A landscape with many peaks, sampled at points; each row gives a point and its height.
From any point a climber steps to the highest of the 4 points nearest to it. It stops when none of these is higher. Distance is the straight distance between rows; heights are no part of it.
semoz height 643: [105 123 183 110 129 182  96 153 121 180 162  69]
Fug height 389: [ 73  71  67 170 126 138 156 157 119  33 107 134]
dud height 62: [161 136 197  59 148 145 106  81 106 188 149 112]
Sava height 549: [126 120 165 108 146 121 113 163 103 170 154 101]
rugi height 162: [183 148 174 113  90 153 119  41 115 185 125 148]
Leg height 323: [158 182  72 131  97  82 159 114 111  69  95 191]
Gado height 724: [115 117 125 182 154 131 122 172 151 102 132 136]
guf height 253: [183 151 138 123  72 107 120  76 134 156 143 130]
Rageb height 302: [125 149  58 130 139  80 167 124 110  68  88 177]
bab height 54: [188 153 154 131  68 123 115  67 125 160 135 130]
vor height 696: [107 102 148 173 170 132 120 164 136 117 117 131]
Puru height 577: [126 136 111 117 101 123 135  93 156 147 127 143]
vop height 53: [135 125 196  65 138 152  99  96 110 187 146  87]
nubo height 634: [149 157  91 126 109  82 138 128 111  76  92 124]
lutin height 521: [102  89 147 112 152 149 126 179 109 172 171  97]
Kisor height 364: [169 179  98 125 100  95 144 104 108  66  82 162]
fivet height 642: [125 128  62 131 120  85 152 142 111  81 111 118]
sos height 648: [ 91  89  58 147 136 108 167 141 109  61  95 132]
Boniz height 677: [117 118 168 113 134 152 107 172 105 174 167  77]
lomad height 495: [121 139 102 140  93 116 131 115 137 102  99 108]
tegid height 300: [113 111  74 171 136 130 140 168 150  92 150 137]
meku height 563: [131 133 106 109  96 113 136  82 147 130 112 123]
nen height 496: [120 109 151 110 163 118 127 161 111 172 150 118]
lopi height 523: [107 124 181 126 152 199  94 169 133 176 177  77]
zos height 349: [107 122 140 165 155 142 121 149 147 122 113 138]
zisut height 512: [165 147 122 118  83 108 126  87 145 155 146 137]
kef height 471: [158 157 111 105 108  99 137  82 120  82  74 131]
tafa height 421: [157 161 184 114 129 131 107 126 117 161 143 139]
suz height 291: [ 73  71  75 172 139 156 151 161 140  37 124 141]
Tofop height 586: [120 140 120 119 114 133 132 108 157 154 129 150]
Dumo height 238: [108  88  96 172 171 123 132 181 159  87 157 148]
fifov height 498: [140 144 172 108 147 115 113 154 115 164 146 126]
guz height 55: [175 160 177 126  84 148 114  71 120 168 129 146]
vanul height 559: [151 149 125 119  93 116 129 101 148 163 149 149]
Nomi height 314: [112 132 106 175 129 140 126 156 151 104 129 130]
pur height 395: [ 94  90  57 157 140 136 155 156 146  82 141 137]
Lugim height 293: [165 167 189 117 114 145 108 100 121 163 134 147]
remo height 542: [122 136 105 123  95 119 135  96 142 116  97 114]
fefi height 431: [118 126 186 101 126 159  97 147 108 174 146  74]
lolur height 470: [150 162 160 118 128 119 117 134 132 161 150 153]
zubov height 530: [102 102  53 138 141  93 169 137 109  69  93 137]
ser height 685: [116 115  58 146 117 105 149 153 127  88 129 119]
fuz height 474: [101 106 148 143 173 133 128 146 139 143 114 141]
Pefo height 234: [126 129 196  85 132 150  99 122 104 174 136  79]
Ludev height 716: [111 126 138 130 165 127 129 133 145 153 120 153]
pepun height 482: [171 142 107  92 110  95 138  63 133 112 102 130]
Zibe height 475: [129 133 151 110 158 114 126 153 124 167 145 139]
nelos height 327: [ 90  77  69 162 150 143 151 158 154  70 143 146]
tuko height 571: [108 137 116 137 113 141 132 111 154 132 111 136]
boged height 404: [115 126  79 166 114 129 135 158 145  98 135 118]
pogon height 657: [180 152 188  88 124 158 119  59 109 185 139 154]
vid height 157: [160 148 201  81 142 149 105  90 109 170 129 128]
litif height 402: [124 136  81 142 103 103 138 139 124  90 110 103]
ref height 504: [149 155 103 118 105  95 130 103 118  77  83 117]
Tizo height 505: [106  95 151 115 168 123 130 156 116 166 139 127]
tuv height 449: [154 168  78 123 116  78 147 129 106  72  93 151]
pusoz height 557: [ 89  67 143 117 159 155 132 174 109 163 157 106]
Turam height 282: [ 77  70  77 166 159 149 148 160 159  53 141 148]
Kiz height 430: [107 129 131 162 151 145 124 139 154 122 114 140]
vufif height 560: [107 116 166 126 144 187  98 182 123 176 182  76]
zisi height 468: [ 99  92  51 148 130 123 160 151 131  82 132 130]
muvug height 538: [148 134 105  97 103 102 137  70 139 115  97 119]
zakit height 617: [109 136 126 136 140 138 130 121 155 146 120 151]
tubev height 719: [ 89  68 150 134 166 140 132 164 110 150 128 114]
nug height 466: [164 166 162 125 103 129 113 112 134 159 148 153]
Dini height 536: [138 140 109 115 101 105 137  87 133 101  88 111]
Mibe height 284: [169 157 195  96 125 158 112  70 112 173 133 149]
nek height 336: [112 102 120 184 167 121 124 183 149  98 147 143]
bodap height 236: [136 169  53 135 102  82 170 109 117  74  92 201]
muku height 388: [178 139 107  96  99  92 136  63 135 129 120 128]
lasos height 446: [111 138 105 162 108 139 126 134 147 110 113 120]
vimam height 457: [ 99 123 192 116 154 204  86 150 145 190 170  76]
zopob height 334: [105  79 153 178 165 124 120 182 126 110 129 126]
mirol height 425: [133 138 190 101 132 133 102 147  99 166 140  93]
pupar height 319: [150 149 199  99 137 132  99 125 107 162 132 117]

Two climbers start at each pair of points below. Name the first point that both come to, or write never.
tuko and lolur | never
Zibe and Pefo | Boniz
nug and tafa | never
Turam and Rageb | ser
nen and pupar | Sava

For each start below, name the point where the climber stops.
vop | Boniz
fifov | Boniz
meku | Ludev
mirol | Boniz
ref | ser
